Each scene shows the same named points in several views. A view is turned or mirrored, and shifted as a whole, has a little noise and may leave points out.

Scene 1
View 1
q_944: [ 4  7 -3 -7 -8 -8  3  3 10  5 -1  8 -2 17  2  0  3 10 -3 -1  2  2 -3  1
  1 -4  9 -4  6 11 -3  0 14 -4  6  6  5  3 -8  4 -6]
q_859: [  0  13   1  -4   4   3   9   8  17  -9   7   5  -9   4   2   0  -2  12
   5  -5   7 -16   1  -5   5  -2   0   3   8  -2 -18  -4  -4   1   6  15
   0   7 -11  12  -7]
q_218: [ -2   6   4 -11   7   0   6   5  12  -1   1  -3 -10   3   4   6   3   6
  -1  -6   6 -10   6  -2   1   4  -6  -3  -1   5  -6  -7   0   0   4   8
 -11   5  -2   4  -1]
q_978: [  3  10   0  -3   2   5   6   4  17  -7   7   4  -7   7  -3   1  -4  17
   3  -4   6 -13  -3  -2   6  -1   6   7  14  -3 -14  -3  -2   1   7  14
   1   3 -11  12 -11]
q_583: [ -1   8   3 -15  -8 -19   6   9   3  13  -8   7  -4  14   9   3  12  -5
  -8   3   3   7   7  -2  -5   1  -2 -21 -15  24   3  -2  24 -10   4  -2
   1   6   2  -4  10]
q_189: [  2   3   1  -9   2   4  -1  -3  13   3   1  -5  -5   9  -2   5  -1  15
  -4  -8   3  -5  -3   7   4   2   5   5  11   3   0  -3   3  -1   5   9
  -7   1  -5   4 -11]
q_68: [  0   6   6 -13   2  -7   4   4   9   6  -3   0  -7   7   5   5   6   1
  -5  -3   4  -4   6   1  -1   2  -4  -8  -5  13  -1  -4  10  -4   5   3
  -7   5   1  -1   2]
q_439: [  1  11   0  -6   2   2   7   5  14  -6   4   4  -8   7   1   1   1  12
   1  -3   5 -10  -1  -3   4  -1   4   2   8   2 -12  -2   2   1   5  12
   0   4  -9  10  -7]
q_742: [ -2  12   3  -9   3  -3   9   8  11  -2   2   6  -9   6   4   2   3   5
   1  -2   6  -9   5  -5   0   0  -3  -7  -2   7 -11  -4   6   0   4  10
  -2   7  -5   6   1]
q_857: [  2   3   4 -10   8   8  -3  -4  14   1   1  -9  -7   4  -4   7  -2  15
  -4 -10   2  -8  -2   7   4   5   2   7  12  -1  -2  -5  -2   1   5   8
 -13   0  -3   4 -12]
q_939: [  4   3  -1  -6   0   7  -3  -6  15   1   3  -5  -4  13  -5   5  -4  21
  -3  -8   1  -5  -8   9   6   1  10  11  20  -1  -3  -2   2   0   7   9
  -4  -2  -9   7 -17]
q_379: [ 2  8  2 -9  1 -2  5  3 12  2  0  1 -6  8  1  3  3  9 -2 -4  4 -5  2  1
  2  1  3 -3  3  7 -5 -2  6 -3  6  7 -2  3 -4  4 -5]
q_865: [  2   2   3 -15  -3  -7  -1   0   7  11  -6   0  -3  14   3   4   6   5
  -8  -3   0   6   1   5  -1   2   2  -7   0  15   6  -3  15  -7   5   1
  -7   2   1  -3  -2]
q_593: [ -4  15   9  -8  16   3  15  15  16 -11   6   3 -17  -9   6   2   4   2
   7  -6  11 -24  12 -12   2   3 -15  -5  -8   0 -17  -9 -10   1   3  15
 -11  10  -3   9   4]
q_719: [  4   5  -2  -5   0   3  -1  -5  14   0   3  -1  -3  12  -4   3  -3  19
  -3  -7   2  -5  -8   8   5   1  10   8  18   1  -5  -2   4   0   7   9
  -3   0 -10   7 -16]
q_780: [ -1   7   5 -10   6   1   5   4  13   0   0   0  -7   6   1   4   1   8
  -1  -5   4  -8   2   0   2   2  -3  -1   3   4  -7  -5   1  -1   4   9
  -8   4  -3   4  -4]
q_916: [  0   4   5 -12   2  -5   3   3   9   6  -4  -2  -7   8   3   6   5   6
  -5  -5   3  -3   5   2   0   3  -2  -6  -2  11   1  -4   9  -3   5   4
  -7   4   0   0  -1]
q_510: [  4   7  -1  -6   1   3   3   0  14  -3   4   1  -5  10  -3   3  -3  17
   0  -6   3  -8  -4   2   6  -1   7   6  13   1  -9  -3   2   1   6  11
  -2   3 -10   9 -11]
View 2
q_742: [ -2  -2  -5  -2  -4   9   1  -7 -18   4  -3   0   3   2  -6   7  10  -8
  -4   3   4   7   4   8  -5  -8   1 -10   4  10  -5   3   3  -3  -4  -1
  -6   0  -3  -1  -1]
q_593: [  2   3  -3   2   4   6   1 -16 -16  11   1  -2  -1   2  -6  17  11  -9
 -13  -2  11  11   8  -6  -6 -14  -1 -24  -2  14  -9  -5  -1  -9   0   2
 -15  -3  -7  -7 -14]
q_780: [ -1   4  -1  -2  -2   0   0  -7 -16  11  -1   0  -4   4  -3   4  11  -2
  -2   8   4   4   7  13   2  -1   0  -5   2   7  -3   0   1   0  -1  -2
  -3   3  -3   1   3]
q_865: [ -8  -3  -2 -10 -10   7   0  -1 -17   1  -6   3   2   7  -3  -7   8  -3
   5  10  -6   0   4  28  -2   2   2   6   7   5   0   8   2   3  -1  -1
   3   5   2   5  18]
q_916: [ -3   2  -3  -3  -5   3   1  -5 -16   7  -2   0  -1   5  -3   2   8  -3
  -2   7   1   3   6  16   0  -2   0  -2   4   8  -2   3   1   0  -2  -1
  -1   5  -1   2   7]
q_944: [ -5  -4  -7   1  -6   4   1   7 -20   2  -4   0   1   0  -6  -4   7  -2
   6   9   4   1   2  20   7   3   2   9   6   5   2  10  13   6 -10  -6
   7   6  -2   6  10]
q_939: [  1  12   3   6   4 -15  -2  -2 -17  17   4  -2 -15   2   0   1  11   9
   5  16   6   1   9  19  17  11  -2   8   0   1   1  -2   5   9  -2  -7
   5   9  -3   6   9]
q_510: [  2   6  -1   6   3  -7  -1  -2 -19  14   2  -2 -10   1  -3   4   9   5
   1  12   9   3   6  12  13   4  -1   2   0   6  -1   0   7   4  -6  -7
   1   7  -4   4   2]
q_68: [ -6  -3  -2  -9  -7  10   1  -6 -17   3  -5   2   3   6  -4  -1  10  -7
   0   6  -3   4   5  19  -7  -4   1  -3   6   8  -3   6   0  -1  -2   1
  -1   1   0   3  10]
q_978: [  4   6  -2  10   6  -7   0  -2 -19  15   3  -3 -10  -2  -4   9   9   4
  -2  10  13   5   7   6  14   1  -2  -1  -1   5  -2  -2  10   4  -7  -7
   0   5  -7   1  -3]
q_719: [  1  10   2   4   2 -11  -1  -1 -18  14   2  -3 -12   1  -1   1  11   8
   4  14   7   1   9  18  15   8  -2   8   1   4   1   0   7   7  -4  -8
   5   8  -3   6   7]
q_859: [  4   5  -5   9   5  -4   1  -5 -18  14   3  -4  -7  -3  -6  11   8   0
  -5   5  13   7   6   1   9  -2  -1  -8  -1   8  -2  -2  10   1  -8  -5
  -4   4  -8  -2  -9]
q_379: [ -3   0  -3   1  -2   1   1  -2 -17   7  -2   0  -2   2  -5   1   9  -2
   1   8   4   4   5  15   3   0   1  -1   3   7  -2   3   5   2  -4  -3
   1   5  -2   3   6]
q_583: [-12 -15 -11 -14 -16  23   2   1 -17 -12 -12   5  16   5  -9  -8   7 -13
   3   4  -6   1  -1  25 -13  -5   5   2  12   9  -3  16   5  -1  -6   2
   3   2   2   4  17]
q_439: [  3   3  -4   6   1  -3   1  -2 -17  12   1  -2  -5  -1  -6   7   8   0
  -1   7   9   4   7   8   8  -1  -1  -3   1   7  -2   0   9   2  -7  -5
  -1   4  -6   0  -3]
q_189: [ -1   8   2   0   0  -8   0  -5 -17  14   1  -1 -10   3  -1   0  11   4
   2  13   4   2   9  20   9   6  -2   3   1   4   0   0   2   5   0  -4
   2   7  -1   5  11]
View 3
q_68: [ -4   2  -5   3  -9  -3   4   2  -1  -5   7  -8   5 -14  -3  -6   8 -16
  -1   2  -3  -3  -4  19   3  -3   7 -10   5   6 -12  15 -16  -8  -1   2
   3   5  -7   3  14]
q_379: [ -6   1   2  -3  -9   5   8   1   4  -1   7  -3   8  -7   1  -7   3  -8
   4  -3  -2  -2   1  14   3  -6   0 -10   7   3  -8  12 -12  -7   2   3
  -1   7  -3   5  14]
q_583: [  4   2 -14  11 -13  -7   4  -1  -8 -11   7 -14   1 -19  -2 -12   5 -22
  -8   2  -3  -3   2  36   7   3  15 -17  -1  14 -13  14 -26 -15   0   2
   1  11 -24   3  15]
q_719: [-2  0 13 -3 -7  8 12 -3  6  4  6  7 10  2  6 -8 -4  3  9 -4 -8  0  6  8
  0 -5 -5 -4 13 -1 -3  6 -7  1  2  3 -1 10  5  8 11]
q_859: [-19   0   3 -13 -10  11   7   4  11  -1  13  -2  12  -8  -3  -3  11  -6
   7  -6   5 -10   1   2   3 -19  -9 -11   9  -3  -8  14  -5 -10  -2   6
  -1   2   1  -1  19]
q_780: [-10   3   2  -2  -8   3   6   1   6  -1  10  -4   8 -10  -1  -3   8  -8
   4  -2  -2  -4  -5   9   1  -9   0  -8   8   1  -9  11  -9  -7   0   3
   1   4   2   1  14]
q_742: [-12  -1  -4  -5 -13   6   5   2   5  -5  12  -6   8 -12  -3  -5   9 -10
   1  -4   2  -8   2  14   5 -11  -3 -13   5   4 -10  15 -12 -12  -1   5
  -1   5  -6   0  18]
q_916: [ -3   3  -2   4  -9  -3   6   0   0  -3   6  -5   3 -12   0  -7   6 -13
   1   1  -4  -1  -4  18   2  -3   8  -9   5   5 -11  11 -15  -6   0   1
   1   7  -3   2  12]
q_978: [-12  -3  10 -11 -10  12   9   1  10   3  11   4  12  -2   1  -5   3   2
  10  -7  -1  -8   7   4   2 -13 -11  -9  12  -2  -4  10  -6  -6   0   7
  -2   6   2   3  15]
q_939: [-2  0 15 -4 -5  7 13 -4  6  6  5 10  9  3  6 -8 -5  4 12 -2 -9  1  4  5
  0 -3 -5 -1 15 -2 -4  6 -6  4  3  3  0  9  9  7 10]
q_865: [  5   1  -1   9  -8  -5   6  -2  -4  -3   3  -4   4 -10   3 -11   0 -13
   0   4  -8   3  -1  25   3   4  10  -6   5   8  -9  10 -18  -5   0   0
   3  10  -9   5  11]
q_218: [-13   5  -5   0  -7  -2   5   4   4  -4   7  -8   6 -15  -3  -1  14 -13
   1   2   0  -3 -11  10   2  -8   6  -8   5   1 -11  14  -8  -8  -2   1
   3   0   3   1  14]
q_189: [-3  2  8  0 -7  3  9 -1  5  2  6  3  8 -3  3 -7  0 -4  9  0 -7  1 -1  9
 -1 -4 -1 -2 12  1 -5  8 -8  0  2  2  2  7  7  6 11]
q_593: [-29   3 -10 -13 -10   7   2  10  13  -5  14 -12   9 -18  -9   4  24 -13
   2  -5  10 -12 -11   1   4 -23  -3 -13   3  -3 -14  20  -4 -15  -5   4
   1  -5   3  -6  20]
q_510: [ -7   0  10  -6  -9   8   9   0   8   3   8   4  10  -2   3  -7   1   0
   8  -5  -4  -4   5   7   2 -10  -7  -7  12  -1  -6  10  -9  -4   1   4
  -1   8   3   5  14]
q_857: [-6  3  9 -2 -4  2 10  0  6  4  6  3  6 -4  2 -4  5 -3  8  0 -7  0 -6  4
 -1 -5  0 -1 12 -3 -7  8 -4  1  0  0  2  3 12  5 11]
q_439: [-11  -2   4  -9 -11   9   8   0   9   1  11   1  11  -5   0  -5   4  -3
   5  -7  -1  -7   4   8   3 -12  -7 -11  10   0  -7  11 -10  -6   1   6
  -1   6  -2   3  17]
q_944: [  3  -3   3   1 -12   6   9  -3   1  -2   8   0   7  -5   4 -13  -4  -5
   3  -3  -6  -3  12  23   5  -1   0 -12   6   7  -6  11 -19  -9   3   5
  -1  14 -13   6  14]
View 4
q_857: [  6 -15  10  15   0  -7  -5   5  -1  -8   0   1  -4  -6   5  10   8  -2
   0  -5   0 -10  -5  -7  -7  -5   5   1  -6  -3  -2  12   9   5  10   5
   2  -1   8   1  -5]
q_742: [  5 -10   6  13   9   0  -1   5   6   2  -1  -8  -3   3   5   1  -8   1
  -4  -8  11   6  -8  -7   4  -4  -3  -2  -1 -20 -10   3  -4  -7   7   3
   0   3   2   5  -5]
q_593: [  6   1   5  20  13 -12  -1  10  -6  -1  -9  -6  -2   7  -1   3   0  -3
 -11 -20  17  17  -8 -24  -3  -4  -8  -5  11 -25 -15   1   4 -17  15   5
   1   3   4   0  -7]
q_859: [  9  -9   2  17   8   0   2  13  -8  -5 -10  -3  -7   7   1  -1  -2 -11
   1 -12   1  -1 -12 -10   2 -11   0  -8  -2 -17  -9   4  -3  -6   8   9
  -1   0   5   2 -11]
q_583: [ -2 -15  11   2   7  10  -4  -8  31  12  14 -13  -3  -3  13   3 -18  17
  -5   7  16  10  -4   5   8   3  -4   9  -8 -15  -9   6  -8  -2   0  -7
   3   4  -2  11   4]
q_978: [  9 -13   5  15   4   1   1  11  -7  -6  -9  -2  -6   3   3   0   0 -10
   3  -8  -4  -8 -12  -7   1 -12   4  -6  -7 -12  -7   5  -3  -1   8   8
  -1  -1   5   3 -11]
q_939: [  8 -21   9  13  -2   0  -3   7  -1  -8  -2   2  -6  -6   6   6   4  -6
   6  -1  -9 -19  -9   0  -3 -10   9  -1 -13   1   1  12   2  10   4   6
  -1  -2   9   3  -8]
q_68: [  3 -11  10  10   7  -1  -5  -3  15   4   7  -8  -2  -4   7   6  -6  10
  -6  -3  15   7  -4  -5   1   1  -3   3  -1 -14  -9   8   1  -3   6  -1
   3   3   1   5  -1]
q_439: [  7 -13   5  14   6   0   1   8  -1  -2  -5  -4  -5   3   5   0  -4  -7
   1  -9   1  -3 -10  -6   2  -9   1  -4  -6 -15  -8   5  -5  -2   6   5
   1   0   5   3  -8]
q_510: [  6 -16   6  13   3   1   0   9  -2  -5  -4  -2  -6  -1   5   2   0  -6
   3  -5  -3  -9  -9  -4   1 -10   5  -4  -8  -9  -3   7  -2   2   5   6
  -1  -1   5   3  -9]
q_865: [  0 -18  13   8   3   3  -7  -5  21   5  13  -7  -2  -6  11   8  -7  12
  -3   5   9   0  -4   3   2   2   2   7  -8  -7  -5  11   1   3   3  -3
   3   2   2   7   3]
q_916: [  3 -12  10  10   5  -1  -5   0  13   2   7  -6  -2  -5   8   7  -4   8
  -5  -2  10   4  -4  -4   1   0   0   4  -3 -10  -6   9   1   0   6   0
   2   1   3   6  -1]
q_780: [  5 -11   8  14   5  -3  -3   4   4  -2   1  -3  -3  -1   5   6   0   0
  -3  -7   8   0  -5  -9  -1  -5   1   0  -3 -11  -7   8   3  -2  10   4
   2   1   5   3  -4]
q_379: [  4 -14   8  11   5   0  -3   3   8   0   1  -6  -4  -2   6   3  -5   1
  -1  -3   6  -2  -7  -4   2  -4   1   1  -6 -12  -7   7  -2  -2   6   3
   1   0   4   5  -5]
q_719: [  7 -20   8  12   0   2  -2   6   0  -7  -2   0  -6  -4   6   3   2  -6
   5  -2  -7 -16  -9   1  -1 -10   8  -2 -12  -4  -1   9   0   8   4   6
   0  -2   8   5  -8]
q_944: [  4 -18   8   6   4  10   1   3  14   3   5  -7  -6   0   9   0 -12   2
   2   3   2  -5 -10   6   7  -6   1   1 -12 -12  -6   7 -10   2   0   1
   1   0   0   8  -3]
q_218: [  3  -8  11  15   6 -10  -5   1   7   1   2  -5  -1  -3   4   7   1   6
  -9  -8  15   8  -3 -13  -3   1  -2   2   3 -13  -9   9   7  -5  11   2
   3   2   5   2  -1]
View 5
q_978: [ -1   6   0   6 -11 -14   2  -6   3   0 -10  -1   6   7  -9  -1 -11  -4
  13   4  -3  12  -9  -1   4   2   3   1   5  -6   7   6   3   5  11  10
  10   1   1  13   8]
q_916: [ -4   3  -5  15  -9 -14  -9  -8  -2  -7   5   1   3  -3  -1   2   7   8
   5  -2   0   4   0   5  -2   1  -2   4   1   7   1  -6  -4   0  -3   0
   7  -6  -6   0  -1]
q_719: [  2   8   3   8 -13 -11  -4 -14   3 -10  -6   5   9  13  -7   7  -3  -6
   8   4  -5   7  -3   1   9   2   2  -3   3  -5   7  -2   7   1   9  11
  15   4  -4   9   8]
q_944: [ -9  12  -3  18 -20 -16   5 -13  -2  -8   1   6   3   1  -6  -1   4  -2
   6   9  -4  -2   0   1  -5   1   0  -4   5   3   7  -7   3  -5   1   4
   0  -1  -9   1   1]
q_68: [ -6   2  -7  16 -10 -15  -6  -5  -2  -5   6  -1   2  -6   1   1   8   9
   3  -2   0   4   0   4  -5   1  -2   7   1   8   0  -5  -5   0  -5  -2
   5  -7  -6  -2  -2]
q_857: [  7   0   2   5  -4  -9 -15  -8   5  -6  -6   2  10  11  -4  10  -4   1
   8  -6  -3  15  -4   5  14   2   2   4   1  -4   3   1   3   8   7   8
  24   3   0  11   9]
q_939: [  4   9   3   7 -12 -10  -5 -16   3 -10  -7   8  10  15  -6   8  -2  -6
   8   2  -4   8  -3   2  13   1   2  -3   3  -7   7  -3   9   2  10  13
  17   7  -4   9   9]
q_742: [ -7   4  -6  12 -11 -18   0  -1   0   2  -1  -5   3  -7  -5  -6  -1   6
  11   2   0   8  -5   1  -7   1  -1   5   2   5   3   3  -4   3   2   0
   2  -8  -1   7   0]
q_379: [ -4   6  -3  12 -12 -13  -2  -8   0  -4   0   1   4   1  -4   1   2   2
   7   2  -2   6  -2   2  -2   2   0   3   2   2   4  -2   0   2   2   3
   7  -3  -5   5   3]
q_583: [-14   8 -11  26 -17 -18   1  -8  -7  -8  14   1  -2 -13   2  -3  18  12
   0   4  -1  -8   6   6 -14   1  -4   2   3  17   0 -10  -6  -8 -12  -7
  -7 -13 -13 -11  -9]
q_218: [ -1  -2  -7  11  -4 -14 -12   0   1  -1   4  -5   5  -6   0   0   3  11
   6  -8   0  13  -1   5  -1   2  -2  11   1   7  -2   1  -7   6  -2  -3
  11  -7   0   4   1]
q_780: [ -2   2  -4  11  -8 -13  -7  -3   2  -2   0  -2   5   0  -3   2  -1   5
   9  -2   1  10  -4   2   1   3   0   6   3   2   2   0  -3   4   3   3
  11  -4  -1   8   3]
q_859: [ -4   5  -2   6 -10 -15   3   0   5   4  -9  -4   5   1 -10  -4 -12   0
  16   3   0  14 -10  -2  -2   1   2   5   2  -6   5   9   0   6  11   6
   9  -2   2  15   6]
q_189: [  1   4   0   8  -9 -11  -9 -12   2 -10  -2   5   7   8  -5   7   1   0
   6  -1  -3   7   0   3   8   2   1   1   2  -2   4  -3   4   4   4   8
  15   2  -3   5   7]
View 6
q_593: [  3   1   9   6  -7  -7   7 -15   5  -4  -3   7   1  16  -5  -3 -10  10
 -13  -7   8   6 -15   2   3   1   6  15   6   8 -13  -8 -12   5  19   5
  -7 -26   6  -8  11]
q_68: [ 7  9 13  9 -1 -3  9 -1  6 -7 -2  8 -4  0  1  2  3  1 -4 -2  3  7  4  3
  4  4 -6 11  2  9 -2  0 -3  4  4 -3 -7 -7  2 -2  2]
q_189: [  0  -3   0   5   2   4   8   4   4   8  -5   4 -10 -13   1   1  -3   2
  -7   6 -12   0   8   7   6   7  -5   9   6   0  -7  -2   3  -2   1 -12
  -4   1   6  -1   2]
q_439: [  8   3   4   8  -2   6   8   2   1   7  -5   1  -3  -5  -3  -1  -4   7
 -13  -1  -7   1  -1   7   3   4   5   2   9   4 -11  -3  -5  -1   5  -3
  -3 -11   1  -6   6]
q_742: [ 10   8  11  10  -2   0   9   0   3  -2  -4   5  -1   1  -2   1   0   3
  -8  -5   1   7   0   5   2   3   0   5   6   8  -7  -1  -7   2   7   1
  -4 -12   0  -5   5]
q_857: [ -4  -7  -1   3  -1   2   7  -2   5  10  -3   4 -11 -10   1   0  -6   4
  -8   7 -12  -1   5   5   9   8  -6  14   6  -1  -8  -5   4  -2   5 -12
  -6  -2  12   1   3]
q_379: [ 7  5  8  8  0  4  9  4  3  2 -4  4 -6 -6  0  1  1  2 -6 -1 -5  3  6  6
  4  5 -2  5  6  5 -6  0 -2  0  2 -5 -3 -3  2 -3  3]
q_719: [  1  -3  -3   5   2  10   8   8   2  15  -6   0  -9 -16   0   0  -5   3
 -11   6 -18  -2   9  10   7   8  -1   1   9  -1 -11  -1   2  -5  -1 -12
  -2  -1   3  -3   2]
q_865: [  7  12  14  10   3   0   9   8   8  -6  -4   8  -9 -11   4   4   9  -4
   3   0  -3   6  15   3   5   5 -14   9   1   5   5   3   3   2  -5  -8
  -6   6   3   1  -4]
q_218: [ 2  2 10  7 -3 -6  8 -5  7 -5 -3  8 -5  4  0  1 -3  2 -5  0  3  4  1  2
  5  5 -6 19  1  6 -3 -4 -3  4  8 -3 -8 -8  8 -1  2]
q_944: [ 13  13   9  11   3   9   9  12   1   1  -4   3  -5 -13   0   2   6  -1
  -5  -2  -8   5  12   8   2   5  -3  -4   6   6  -3   5  -2   0  -5  -6
  -1   1  -2  -6  -2]
q_583: [ 17  25  27  15   3  -3  11   9   8 -20  -2  10  -3  -2   4   5  17  -8
   5  -8   9  11  14   3   2   1 -13   5  -2  13  10   8  -4   7  -5   0
  -7   3  -3   0  -5]
q_859: [  7   0   1   7  -2   6   8   0   0  11  -5   1  -2  -2  -5  -2  -7   8
 -16  -3  -7   2  -5   9   3   4   8   1  11   5 -16  -5  -8  -3   8  -1
  -2 -16   1  -9   9]
q_916: [ 5  6 13  8  0 -3  9  2  6 -6 -4  8 -6 -4  2  3  3 -1 -3  0 -1  5  9  4
  6  6 -8 11  3  6  0  0  1  4  2 -5 -6  0  5  0  0]
q_510: [  4   0  -1   6  -1   8   8   4   1  12  -6   0  -7 -11  -1   0  -4   4
 -12   4 -13   0   5   9   5   6   1   3   9   1 -12  -3  -2  -3   2  -7
  -1  -5   4  -5   5]

Which points are out of place in each view (at most two, in the order of its rows)? Write - if all are in place.
view 1 | q_218
view 2 | q_742, q_916
view 3 | q_859
view 4 | q_583
view 5 | q_857
view 6 | q_68
